Each row is a point on a tangle of strands that fork and nearly touch. The rows are in no order.
In the rows, zero is written as 128.
Points whose rows are less than 96.8 apart are linked; no others are. Some points are linked to none.
j776: [124  62  65 110 101 135 116 109 132 112  97 121 160  72 187  63 153 200
 129 166 141 160 114 122 103 135  97 121 132 122 124 122 101 102 164 145
 164 124  60 206 133  54  39 128 152 177 114 102 156  80 198 105 122 117
 167 157 148 105  64 139 132 165 115 121 129 156  85 140 142]
j263: [131 120  41 172 137 148 103 126 140 181 103  85 127 129 141 102  86 137
  99 122  97 113  88  92 137 125 152 145 136 138 146 143 133 130 144 128
 155 129 122 179 104 151 115 128 113 142 118 128 123 136 150 156 104 137
 161 141 146 119 100 103 156 155 134 112 126 120 133 140 116]
j594: [ 89  82  93 126 112 105 125 137 174 117  88 126  65 147 118 130 136 192
 173 130 109  99 145 116 118 116 164 128 126 113 131 142  96 155 138 119
 162 114 112 177 125 127 139 100 166 150 160 145 137  99 138  95  96 148
 193 133 109 101  83 114 101  83  85 149 107 148  97 194  58]
j81: [152 104  96 159 155 209 157 112 153 193  82  96 204 145 128 127  79 135
 100 117 105 162 110 109 135  92 104 174  80 157 135 126 176 153 116 129
  92 112 160 147 113 158  97 137  96  92 125 110 103 195  81 162 108 143
 137 118 176 136 135  76 168 181 149  97 169  93 127  65 157]
j74: [117  68  87 124 107 109 120 107 115 105  99 123 126 110 192  87 162 200
 130 164 126 159 117 116 105 140  91 133 128 111 131 144  98 108 143 134
 159 101  65 181 142  58  64 110 165 167 151 126 148  79 186  98 143 140
 154 171 131 119  94 153 119 143 113 132 116 162  86 172 132]
j644: [134 131  92 174 142 133 112 153 134 169  68 113  62 166 133 104  97 134
 156  57 137  97 111  96 131 143 207 111 149 137 151 135 120 119 150 118
 125 167 155 155 140 167 169 103 143 131 174 110 117 143 126 103 108 181
 130 116  67  89  89 125  97 117 122  95 125  60 117 137  68]
j386: [137 142 152 120 127 109 142 125 101 104 145 142 152 120 148 143 167 118
 105 139 145 140 141 127  96 154 100  83 145 115 131 126 140 140 129 132
 125  90 145 113 113  77 127 143 139 116 117 141  97 155 138 143 162  94
  84 127 146 128 145 132 124 113 137 145 127 144 169 106 151]
j213: [121 153 150  78 100 110  98 134 117  80 189 153  90 119  82 146 129 129
 148 137 117 112 172 170 116 117 165 128 134 117 113 123  85  78 148 131
 116 148  76 100 190 177 182 120 141 112 153 180 128  93 147  84 116 147
 134  96 106 160 144 135 102  79 140 121 123 166 106 179 102]
j224: [124  81  62 135 127 189 145 108 178 175  93  77 203 107 151 117  86 152
 133 128 118 168  73  73 129 100 107 176  81 159 165 114 179 158 132 153
 119 134 113 146 103 138 108 144 111 113 110  74 114 158 122 153  91 152
 159 145 178 146 103 108 151 181 124 101 143 119 114  87 143]
j714: [131 132 168 135 188 197 164 136 126 155 111 135 207 130 120 127  91 105
  85 146 150 161 133 162 120 143 101 119  89 155 154 128 174 140 126 103
  86 107 195 101 124 113  94 152 128 126 112 143 118 144  83 121 148 105
 108 127 146  94 164 115 195 160 171 127 151 114 161  39 162]
j453: [134 181 250 102 113 120 172 126 120  71 178 167 107 126  88 174 167  73
 120 160 134 108 163 170 141 155 121 116 145 134  80 140 149  92  98 141
 125 147 124  80 148 159 147 149 136 155 100  99 150  92  87 153 157  82
  75 149 119 154 204 165 129 132  99 179  99 142 136 120 139]
j804: [117  83  89 122 120 110 110 110 126 124 108 121 127 120 183  97 157 179
 116 159 119 146 110 105 101 140  93 131 127 118 144 148 116 119 132 130
 162 104  71 155 135  58  83 111 151 158 148 138 139  84 182 105 141 134
 150 172 146 130  99 156 129 142 111 135 128 168 105 171 143]
j941: [ 92  84  84 146 119 112 117 141 159 134  83 110  66 148 135 126 128 184
 151 122 101  99 122 111 123 121 155 138 131 113 134 150  91 147 140 122
 163 116 118 172 118 120 122 105 152 160 149 133 139  98 141  97 109 154
 182 144 109 104  78 116 113  97  96 152 104 143 100 190  74]
j580: [118  64  52  93 119 163 161 105 154 134  97 120 208  74 187  89 140 178
 144 154 118 178 110  87  99 118 104 135 100 146 154 101 154 109 154 182
 148 138  99 175 137  69  57 160 131 132 113  84 145 110 161 110  97  93
 160 153 168 131  74 119 136 184 120 108 131 130  88  82 174]
j84: [120 122 114  83  95  87  97 125 130  78 167 169  96 103 100 148 140 159
 152 141 130 116 181 149 113 106 145 121 126 115 111 111  73 100 147 117
 117 145  73 133 177 157 177 114 152 119 156 167 144 107 155  77 111 119
 156 101 125 141 122 111  82  75 130 127 128 151 105 179  96]
j978: [111 126 122  92 104  79 101 115 122  75 153 169 104 107 115 153 146 163
 152 132 133 109 174 146 108 102 124 112 125 117 108 114  80 105 140 126
 121 140  81 123 167 142 172 109 151 114 156 161 142 112 145  76 120 112
 138 107 137 146 124 107  71  81 124 135 118 151 116 165 112]
j668: [141 112 134 141 172 210 160 119 137 181  84 125 211 138 134 129  72 124
  86 122 119 165 128 144 118 115 106 147  81 159 135 131 169 143 121 120
  95 106 175 127 126 139  84 137 103  99 123 122 118 171  70 130 128 118
 122 127 172 115 152  91 181 177 174 111 161 105 140  39 175]
j110: [127 115  99 102 104 100 104 143 145  97 167 150  64 128  88 141 134 149
 180 132 121 116 172 134 128 108 174 139 132 119 127 122  92 132 146  96
 127 139 108 163 168 156 187 115 150 119 170 153 142 114 135 102  93 136
 176  89 103 123 102 123  88  66 116 111 140 112  98 184  76]
j520: [130 141 170 114 107  95 130 121 112  84 160 156 128 115 144 158 168 120
 132 125 147 127 152 143 103 126 103  87 153 114 114 126 112 111 133 145
 125 105 134 109 140 102 139 131 144 107 120 122 112 148 134 136 159  92
  70 126 138 140 159 128 101 105 124 145 105 142 165 114 152]
j945: [128 130 109 125 120 101 114 134 127 104 163 139  75 147 108 136 131 133
 165 121 118 116 145 130 129  95 141 150 131 115 133 126  97 151 121 106
 122 132 134 115 136 141 181 103 128 110 165 144 145 125 119 119 115 149
 132  99  99 146 114 125  81  80 124 113 139 108 101 153 109]
j305: [132 156 204 107 107 104 132 123 124  79 167 167 122 114 132 164 157  97
 135 130 148 128 151 152 118 124 111  96 151 124 102 129 113 101 125 145
 128 115 130 101 145 123 143 133 146 116 109 106 110 139 120 143 161  90
  62 131 123 144 177 144 120 110 116 152 103 139 157 110 152]
j395: [123 114  48 154 131 153 101 118 145 171 108  96 144 125 151 103  89 142
  95 131  98 123  86  96 133 122 139 152 133 139 150 139 130 127 144 129
 168 128 105 173 100 132 102 122 114 147 118 120 130 118 145 137 112 138
 163 153 154 133  95 114 158 159 129 114 127 143 123 144 130]
j90: [126 193 230  92 107 109 140 155 117  81 181 113  99 135  57 134 130  92
 130 117 118  81 162 196 143 156 171 108 132 123  70 119 130 100 120 151
  99 147 128  71 147 208 167 129 109 103 125 161 131  98 105 138 114 122
 108  86 119 154 171 135 115 116 134 158 112 165 128 142 116]
j29: [157 195 211 133 147 111 135 142 102 138 138 132 136 158 104 170 129  63
 123 106 134 138 123 158 191 166 124 143 114 120  84 127 151 162  72 105
 104 119 191  86  82 146 127 122  81  99  93 140 121 169 101 158 156 142
 122  98 114 122 167 141 145 112 168 128 143 123 157 107 135]
j163: [130 163 235 128 114 117 156 138  91 121 161 185 160 125  92 182 154  61
 110 154 161 144 132 151 175 153  89 117 146 149 114 125 140 122  95 111
 104 136 146  84 123 112 120 170 122 134  72  98  99 164  96 161 172 102
 110 144 120 134 197 167 148 143 130 150 116 107 182 104 155]
j895: [142 140 107 136 140 110 116 136 127 123 149 125  70 162 109 129 128 116
 164 112 123 111 135 123 130 103 149 155 137 111 140 128 111 154 118 105
 122 135 148 112 125 144 173 104 119 118 164 138 144 123 114 130 119 160
 121 107  88 136 115 136  93  86 120 106 136  93 104 147 110]
j5: [134 126 177 131 162 174 173 138 106 126 149 143 200 115 110 132 143 103
  97 168 160 150 139 149 112 163  88 104 115 142 168 126 168 137 134  97
  89 104 184 105 123  73 103 173 145 138  97 141  91 140  99 146 163  89
 109 126 140 101 172 135 177 152 154 143 140 111 175  70 151]
j487: [115 103  55 144 123 144  93 119 146 160 108 105 144 117 161 101  98 153
 100 135 100 138  86  99 132 119 125 146 132 140 156 141 132 126 146 131
 174 128  90 171 103 114  94 119 119 155 122 120 134 103 154 123 116 139
 156 160 153 134  93 127 158 159 121 121 125 148 113 149 141]
j147: [119 123 105 127 116  88 119 124 104 106 126 131 104 131 138 132 152 153
 126 121 130 119 140 128 106 117 104 117 133 108 126 125 111 154 123 127
 132 111 124 115 120 100 153 109 133 112 150 158 145 134 134 119 141 127
 110 121 140 150 116 114  86  92 128 141 137 142 130 148 132]
j195: [136 115 150 138 178 209 167 126 136 164  90 134 215 129 133 137  91 108
  92 138 133 155 134 154 112 134 100 133  89 166 144 138 171 125 133 115
  86  96 185 116 134 118  83 144 119 112 120 130 125 150  70 122 143  99
 118 140 169  94 154 112 186 177 170 120 155 109 151  29 176]
j862: [118  77  58 101 118 155 128 109 153 136 110 123 196  82 185  83 121 171
 128 152 125 175  98  92 110 115 114 134 110 149 160 108 147 109 153 159
 163 141  87 171 131  75  65 140 132 145 122  93 142 101 164 112 103 110
 156 158 164 135  80 128 146 179 118 110 137 136  92 100 167]
j112: [113 123 126 107 108  78 109 109 117  76 143 154 113 111 132 155 161 163
 149 128 140 112 169 143  92 110 112  98 131 113 109 119  85 112 134 139
 128 128  96 109 160 116 157 113 155 109 148 150 141 116 148  95 130 104
 114 117 155 144 136 107  71  96 117 144 102 151 131 150 131]
j327: [129 152 153 113 120  91 112 129 104  92 156 144 112 134 139 139 141 124
 139 113 138 137 141 137 120 117 114 119 136 113 115 125 111 141 114 132
 125 114 135  93 126 116 164 105 127  97 136 140 117 146 121 126 144 124
  84 110 118 152 141 127  98  88 142 132 131 141 141 118 142]
j299: [146 143  75 180 163 146 112 137 127 205  98  98  99 162 137  82  93 100
 119  73 141 111 101  89 142 120 179 123 156 128 143 119 134 128 129 110
 125 161 159 152 117 169 160 126 106 133 145 123 103 156 138 151 113 166
 111 123  82  99 115 121 146 145 130  87 137  57 140 132  94]
j598: [134 158 229 135 148 131 140 140  75 141 159 157 190 126  89 172 138  64
 107 151 169 148 121 164 184 166  88 121 121 148 145 124 161 148  90  92
  90 133 171  74 103  94 117 170 120 136  68 118  97 163  86 152 167 111
 126 117 121 117 186 153 166 157 146 139 131 102 186  91 146]
j114: [141 137  63 175 159 150 115 132 129 198 103  98 100 157 131  80  93 103
 102  94 126 115 104  98 139 108 163 125 151 121 146 118 132 132 131 111
 134 150 155 150 107 162 141 128 100 139 142 135 117 153 138 156 118 153
 112 123  93 115 114 106 154 137 133  96 139  75 141 128 102]
j958: [120 107  66 157 129 113 122 135 129 143 110 111  70 148 135 112 132 146
 111 121 110  96 117 113 119 112 131 130 140 116 137 134 109 154 133 115
 143 124 133 143 105 117 134 113 124 146 147 151 161 124 128 122 131 145
 138 133 121 136  90 105 113  99 120 140 132 128 124 158 109]
j615: [128 158 157 112 122  96 103 131 110  93 164 140 104 144 117 140 127 112
 156 107 126 127 148 140 128 106 124 144 133 112 113 130 107 137 107 134
 127 121 141  85 132 140 176 108 114  89 143 139 128 135 116 126 132 139
  98 102 109 157 141 138  89  86 141 125 133 137 119 135 139]
j205: [149 183 220 135 153 116 135 142  90 145 140 138 160 144 101 174 127  62
 112 125 150 146 117 160 195 170 106 123 110 130 110 129 158 164  82  98
  95 118 184  81  84 125 122 138  99 113  75 137 111 173  95 152 163 133
 128 101 118 116 169 140 160 131 166 133 142 122 169  99 136]
j735: [125 133 152 114 108  82 123 107 113  81 150 152 121 111 143 161 174 141
 138 125 143 117 160 140  89 123 106  83 151 110 112 127 103 109 133 148
 132 109 118 111 149  99 145 123 151 104 131 134 120 138 144 123 152  89
  78 129 149 134 151 122  89 106 116 144 102 148 158 125 148]
j264: [134 163 229 105 106 110 147 121 124  76 173 173 115 113 120 168 160  85
 133 146 146 125 151 161 127 129 112 107 151 124 100 128 118  90 121 145
 127 127 126  96 147 138 139 140 148 132 101  93 123 120 111 144 162  87
  63 141 116 149 192 161 124 120 108 159  95 136 149 114 151]
j548: [130 192 214 115 124 103 119 142 114  92 161 137 115 144  89 152 123  84
 146  99 126 108 149 159 153 128 139 136 131 116  71 133 120 128 100 142
 117 130 158  76 132 174 157 111 102  85 120 134 121 126 108 140 126 127
  98 103 122 148 168 148 105 107 145 142 124 153 132 132 145]
j355: [131 179 242 131 108 111 163 139 104 111 158 180 140 126  82 183 158  53
 113 146 146 131 143 163 177 152  93 116 152 151  85 131 144 108  92 123
 108 140 142  87 133 139 121 157 120 142  78  94 124 156  92 162 166  97
 102 148 122 143 200 167 138 142 122 161 116 126 177 112 156]
j849: [112  62  56 133 121 184 153 108 183 165  84  71 199  94 165 101  95 162
 145 131 126 175  68  66 131 101 101 174  74 157 175 105 176 166 141 167
 121 131 119 147  99 137 105 153 114 119 105  67 116 155 138 145  93 153
 154 144 160 143  89 113 152 175 112  98 134 126 109  89 139]
j738: [131 114  58 176 144 132 120 139 133 169  98  98  69 157 133 103 106 129
 117  97 114  93 106 104 125 120 166 128 149 118 143 134 108 132 142 118
 143 139 152 160 108 148 140 125 122 149 146 134 143 132 136 137 121 153
 136 131  98 108  91 104 128 120 125 119 123  92 130 149  94]
j446: [117  99  89  99 103  93 117 144 162  97 142 145  68 128  95 140 142 171
 181 138 125 109 171 126 128 110 176 127 131 110 126 126  94 144 143  98
 140 130 109 179 156 147 180 108 161 131 166 155 145 113 138  97  91 133
 195  94 109 110  87 112  83  70 109 122 134 123 100 186  61]
j403: [121 172 196  63 102 114 116 127 102  78 185 133  89 120  75 149 147 121
 134 147 112 102 163 190 115 148 178 112 142 109 106 124 112  70 148 151
 116 144  68  74 179 178 180 127 142 117 138 184 128  75 131  93 121 148
 114  95 112 159 160 138 115  91 123 138 106 181 107 173 104]
j676: [121 119 102 111 112  95 107 137 130  90 166 149  70 139 103 135 130 144
 167 129 119 116 156 133 123  96 146 146 131 117 135 124  95 140 130 105
 116 134 116 133 152 149 184 107 139 114 169 151 142 114 122 112 105 140
 148  98 107 138 106 123  81  75 125 117 139 112  99 167 101]
j613: [129 140 135 121 117  90 117 125 104  97 145 137 119 128 148 138 153 131
 126 122 135 131 141 131 110 125 104 103 142 109 120 125 117 141 118 134
 125 104 138 101 123  98 156 109 130 101 135 149 122 146 129 125 150 117
  84 117 134 149 131 121  96  93 137 139 129 147 146 122 143]
j693: [108  97  59 166 132 127 109 132 137 160  95 100  83 140 147 115 113 155
 113 113  95  94 101 106 126 125 147 142 143 122 139 151 104 139 149 124
 161 119 121 169 107 130 115 113 129 155 137 130 142 111 143 120 120 147
 163 150 120 111  85 113 133 128 115 136 113 139 120 174  99]
j571: [145 147 102 183 162 140 104 143 127 202  83 104  84 169 134  95  93  97
 142  48 154  96 105  92 143 137 190 126 161 130 143 128 138 132 131 108
 122 174 156 137 120 174 169 112 110 125 157 112 101 158 132 132 115 180
 112 126  68  96 107 138 122 139 122  86 134  50 127 137  85]
j652: [134  74  70 106 115 126 140 106 145 121 122 123 176  75 185  62 157 187
 133 177 140 155 117 105  84 134  98 115 120 120 150 129 119  95 155 164
 157 129  65 179 148  40  37 146 149 155 122 117 147  90 191 113 124  92
 171 164 156 110  83 146 139 178 128 111 145 153  91 109 165]
j512: [115  96  85 131 129 117 106 116 123 134 105 117 127 131 172 105 143 163
 106 145 111 135 107 105 108 134 102 136 130 123 146 146 123 130 128 130
 164 106  81 146 125  72  93 108 140 158 146 143 143  92 164 105 131 140
 147 169 152 135  99 146 128 141 116 139 134 168 111 170 138]
j67: [133 180 252 127 112 115 175 137 117  88 159 165 117 128  77 181 161  60
 117 148 135 115 153 165 162 153 108 113 146 148  68 137 149  99  92 133
 112 148 133  80 144 165 137 150 129 145  91  97 145 126  82 155 159  87
  88 149 127 154 205 163 131 138 109 175 113 135 161 114 145]
j483: [168 165 117 147 163 142 118 124 133 180 124 113  96 185 119 114 105  82
 123  95 139 110 118 117 140 120 152 150 148 109 135 117 130 155  99 105
 126 146 161 109  89 150 149 119  77 133 147 140 134 146 117 161 135 180
  98 113  73 121 134 138 130 117 131 103 145  83 127 128 103]
j234: [121  58  77 122 100 115 117 109 120 104  99 119 138  93 195  73 163 208
 132 169 138 162 117 122 104 140  90 127 130 112 120 134  92 105 156 138
 158 110  60 196 138  55  51 115 164 175 138 115 152  81 199 104 141 129
 159 165 133 103  83 148 117 149 113 136 122 159  82 164 131]
j256: [151 110  73 163 146 198 143 112 162 187  91  84 195 132 126 120  82 140
 110 127 108 150  99  91 135  96 119 174  92 150 146 121 175 154 122 132
 108 124 143 154 106 158 101 134  94 106 122 107 103 181 104 166  93 142
 150 124 186 137 131  81 165 176 139 101 160 100 123  82 142]
j523: [122 114  81 141 124 103 123 130 114 125 123 123  83 144 135 117 141 149
 123 125 116 107 126 117 110 116 113 127 137 112 137 128 112 160 123 113
 140 117 129 124 111 107 146 109 127 134 150 159 156 127 131 124 132 139
 128 126 127 144  98 109  96  97 127 144 137 138 119 153 120]
j680: [139  95  63 152 136 191 144 111 178 186  87  66 194 120 141 119  88 147
 134 128 115 154  76  73 136 102 110 185  80 159 158 119 175 160 127 147
 107 122 126 147  97 153 108 140 103 110 114  86 103 179 115 167  87 154
 159 137 185 140 114  95 161 178 126  96 157 109 122  90 138]
j314: [116  87  59 114 117 146 102 115 144 137 113 118 170  92 190  86 114 169
 114 154 118 171  89 100 122 120 113 141 117 144 160 125 132 113 151 143
 169 136  80 176 123  83  68 129 129 157 125 104 141  96 167 112 116 123
 157 159 152 134  82 137 155 170 119 112 134 148  98 127 161]
j816: [136 125  38 182 145 145 113 132 136 185 103  84 116 139 135  91  90 128
  97 105 106 107  99  88 137 121 160 137 142 134 140 133 133 126 144 121
 144 136 141 177 107 163 127 132 116 141 124 132 117 143 147 157 104 145
 147 131 131 112 101  94 153 148 137 107 127  99 140 140 108]
j994: [131 155 206 125 181 156 142 135 105 149 136 139 195 131 106 140 107  84
 100 146 168 164 117 168 154 161  93 116  95 137 161 121 172 164 104  87
  90 125 181  76  99  99 113 158 121 140  87 136 109 151  90 136 162 120
 115 105 125  97 173 136 188 155 165 131 142 116 169  67 136]
j124: [118 164 174  67 102 112 104 135 106  84 186 145  83 122  75 147 134 121
 140 140 112 112 166 179 115 134 174 125 138 113 112 125  98  72 148 141
 118 145  70  81 184 184 179 123 141 112 149 184 131  85 141  90 121 154
 124  96 108 160 155 139 112  82 134 130 115 174 106 178 101]
j334: [145 103 115 151 160 214 159 115 142 189  81 112 211 148 131 126  76 129
  93 118 111 168 125 123 131  99 106 164  81 160 134 125 170 147 111 125
  98 107 163 139 117 149  89 138  96  90 126 114 109 189  73 149 115 131
 128 119 177 128 144  79 172 181 158 104 169  97 131  50 163]
j160: [126 186 223 118 112 103 124 135 117  89 157 148 126 128 105 164 133  80
 142 108 134 119 142 159 156 134 119 120 138 122  77 133 127 121 103 145
 124 121 152  78 134 162 155 120 116 101 105 120 112 139 105 142 141 113
  88 117 119 144 179 156 118 108 133 152 113 153 151 116 148]
j840: [105  91  87 116 109  98 123 139 170 109 108 137  60 135 103 135 143 185
 179 134 116 100 155 118 120 115 168 125 129 113 129 133  97 157 139 106
 150 123 111 180 139 135 164 105 166 140 161 150 147 108 137 100  94 138
 199 111 112 104  82 109  91  79  90 137 124 134 102 188  63]
j396: [151 198 198 127 147 109 130 145 108 122 145 126 121 163  97 159 129  71
 137  98 124 124 141 146 172 153 130 149 126 112  79 129 141 157  77 121
 115 120 189  88  94 154 139 112  76  89 113 135 128 157 102 157 140 144
 110  98 111 131 162 143 121 102 161 126 138 127 141 120 136]
j20: [139 136  93 183 146 136 107 151 121 188  74 103  73 166 136  99  91 113
 146  48 147  98 104  91 136 143 200 120 158 135 145 131 131 123 141 115
 122 172 157 146 133 172 172 112 130 125 164 112 107 152 132 118 114 180
 116 121  69  92  97 131 114 130 125  91 130  55 126 137  76]
j631: [125 109  59 171 138 132 117 135 131 163 101 101  78 150 134 106 110 141
 110 108 106  92 107 105 131 118 154 132 145 121 141 140 107 139 145 119
 148 128 135 159 106 137 125 117 126 151 142 140 147 122 137 132 124 146
 147 138 111 118  89 102 127 117 121 131 121 118 127 160 100]
j624: [111 100  68 145 127 127  98 122 131 153 103 111 123 133 159 106 117 157
 100 139 104 118 101 104 126 127 118 141 134 128 143 145 121 134 138 129
 171 116  97 154 111  98  98 110 125 162 135 136 143  96 153 115 131 139
 150 163 144 131  91 130 141 137 122 137 129 159 117 169 132]
j970: [139 170 216 128 165 137 135 139  93 146 143 143 179 133 104 160 118  72
 104 142 164 156 115 164 174 170  97 117 103 134 145 127 167 167  93  92
  93 122 178  75  90 106 117 151 113 132  76 135 106 162  94 144 166 125
 124 105 119 104 171 144 175 144 164 132 142 119 172  91 132]
j274: [122 185 235  99 109 110 134 144 118  76 174 123 106 128  71 147 134  88
 130 122 122  87 159 186 147 152 155 109 133 123  71 127 135  97 120 151
 109 144 127  72 152 199 162 130 118 110 116 146 129  98  99 136 123 108
  96 101 122 153 176 145 117 116 122 164  99 169 133 137 125]
j839: [114  53  44 104 117 174 166 110 155 141  85 109 210  74 184  99 134 183
 139 146 119 184  95  77 107 114 102 148  90 152 160  96 164 128 150 183
 144 139 107 171 126  91  74 163 130 130 107  77 145 124 155 119  93 106
 153 152 163 139  65 112 139 183 114 113 121 126  85  81 170]
j718: [123 136 131  76  93 103  96 134 116  82 185 164  87 113  82 144 129 139
 149 137 118 119 174 154 121 114 160 131 130 119 113 119  82  90 150 116
 119 147  75 119 187 172 182 118 144 117 161 174 140  99 151  81 110 143
 152  93 107 150 137 129  98  75 140 116 134 153  99 190  87]
j253: [135 138 165 121 112 105 145 120 106  96 159 158 144 115 142 163 177 122
 115 143 146 131 154 132  95 144  97  81 156 113 124 128 121 119 135 138
 129  99 140 118 127  82 125 148 145 116 112 127 101 155 141 148 166  81
  79 135 147 130 158 132 115 119 121 152 110 139 174 113 150]
j340: [122 185 248 110 108 107 154 141 125  78 170 137 107 124  74 159 145  73
 121 132 129  95 152 180 159 153 133 106 139 128  62 127 142 102 109 145
 106 143 140  74 146 197 153 136 124 121 105 124 138 106  86 149 132  90
  91 121 124 148 187 148 131 129 116 175 106 159 142 126 131]
j101: [143 196 199 125 137 104 129 147 113 113 151 127 115 159  85 157 128  79
 146  94 115 111 151 150 170 139 141 150 131 116  69 129 131 145  85 131
 109 127 181  81 115 168 152 112  85  81 121 137 126 139 107 151 125 138
 110  96 117 142 168 144 103 100 157 131 133 134 132 130 138]
j300: [132 118 106 119 136 115 122 114 121 122 125 117 154 128 166 119 157 153
 106 152 119 127 125 105  80 158  96 111 129 118 155 149 144 132 128 139
 155  91  93 127 122  56  88 129 134 137 141 155 119 110 162 122 142 119
 133 167 166 131 123 149 134 142 128 138 141 170 138 142 153]
j606: [125 186 237 118 115 106 137 136 123  84 162 146 121 124  96 167 136  73
 136 118 134 110 142 163 158 138 123 114 139 131  69 133 135 110 107 149
 117 129 144  75 141 177 150 129 125 111 106 113 121 122  95 144 139 103
  87 127 120 146 189 156 125 121 123 161 109 157 147 127 143]
j984: [119 126 137 110 112  74 115 104 116  83 143 152 119 110 144 161 174 157
 144 126 138 104 164 140  80 114 109  89 139 109 112 125  94 110 134 153
 134 117  99 115 158  99 146 120 153 108 143 143 135 123 155 108 135  95
 104 128 162 135 145 114  77 110 110 148 102 154 145 145 137]
j119: [135  92  86  95 136 143 139 104 164 130 127 125 197  97 187  84 136 155
 130 167 124 160 112  91  87 129 111 120 104 137 167 131 149 105 148 157
 150 126  84 151 146  50  52 146 135 140 137 112 130  97 161 111 123 100
 149 166 167 119 102 146 159 173 137 111 151 144 111  90 175]
j398: [133 164 233 133 127 122 145 138  83 133 156 171 177 126  91 177 147  59
 107 151 164 149 125 160 183 161  88 115 134 144 118 125 148 136  88 101
  99 131 158  78 113 107 120 165 122 128  66 109  95 166  90 157 169 108
 119 127 124 122 191 159 154 146 137 142 127 111 186 100 151]
j623: [134 123  88 161 142 123 122 142 139 150 111 117  50 164 122 117 117 124
 161  99 128  97 116 113 126 114 180 134 146 119 149 132 110 144 141 106
 125 143 151 140 127 149 163 110 137 138 169 129 141 127 121 127 121 163
 137 119  77 109  91 124 107  98 110 113 126  74 113 145  85]
j981: [139 127  90 151 142 119 125 136 128 143 131 118  58 163 122 116 121 115
 141 109 121 105 118 116 127 105 151 142 143 113 148 128 110 154 125 104
 122 137 150 126 110 141 163 108 118 132 160 140 151 128 119 134 129 166
 119 112  82 127 100 127 105  91 116 113 137  86 114 143 101]
j375: [138 129  99 161 142 128 116 152 145 155  85 117  48 167 125 118 108 136
 169  75 134  99 114 105 130 137 207 116 143 134 161 135 117 126 152 113
 122 159 153 150 141 162 166 108 145 137 175 119 128 133 121 106 107 177
 141 121  66  92  84 126  97 100 111 104 122  62 113 138  71]
j813: [134 175 240 102 109 116 157 122 130  72 180 172 112 113 106 173 166  80
 129 154 139 117 161 162 131 138 117 113 144 129  94 135 129  90 112 147
 128 131 120  85 154 152 147 144 147 147 101  93 134 104  97 150 160  82
  65 149 117 150 200 163 129 126  99 167  96 141 141 118 144]
j812: [ 93  82  71 152 118 128 106 138 153 147  80 100  83 137 155 116 114 179
 134 118  93 113 101 107 130 123 154 149 134 119 136 160  92 130 149 131
 173 117 110 181 112 124 106 103 144 161 136 116 125  92 152 103 119 158
 174 153 108  98  79 121 136 122 107 144  99 152 102 188  88]
j665: [128 140 188 128 189 179 156 143 113 151 127 136 198 125 112 130 103  96
  90 150 164 158 126 167 137 152  94 113  94 146 163 121 176 150 118  88
  85 118 195  86 113  99 108 160 129 136  96 141 114 141  86 126 157 108
 108 118 132  95 172 130 194 162 164 131 147 112 171  57 151]
j430: [126  66  61 105 111 137 136 107 138 121 101 123 179  63 182  57 153 198
 133 163 137 156 118 115  94 132 102 120 127 127 130 120 111 109 163 166
 163 128  71 197 138  52  32 149 149 168 103 105 159  80 195 111 109  98
 170 154 157 105  66 138 135 177 119 115 130 155  81 119 160]
j146: [107  60  47 113 112 179 158 111 168 148  89  92 204  87 180  97 109 173
 140 141 120 185  78  74 119 107 103 160  84 160 170  97 175 139 149 165
 138 137 112 161 112 117  94 153 122 123 108  70 130 137 142 130  97 132
 149 149 161 144  76 113 143 182 111 103 125 125  98  85 157]
j563: [144 135  52 176 155 158 121 131 131 192 111  98 126 147 128  82  89 112
  86 108 117 124 104  99 136 106 157 128 141 125 144 119 144 133 132 111
 139 141 151 162 103 159 125 134  99 137 132 141 112 156 141 163 112 138
 126 127 122 127 118  95 165 146 141  97 145  90 142 123 119]

Follow the links from the first point to the second, and from the first to the third. Name the last point that the two ways share.
j714, j548, j398 -> j970
j386, j124, j163 -> j520
j101, j665, j355 -> j970

A fork is a point with three links, a tip a point with one. Leave the first point through the second and follow the links. Name the first fork or tip that comes.
j487, j624 -> j652
j446, j840 -> j631
j205, j29 -> j90
j147, j613 -> j615
j548, j101 -> j970
j718, j84 -> j520
j81, j256 -> j314
j520, j735 -> j403
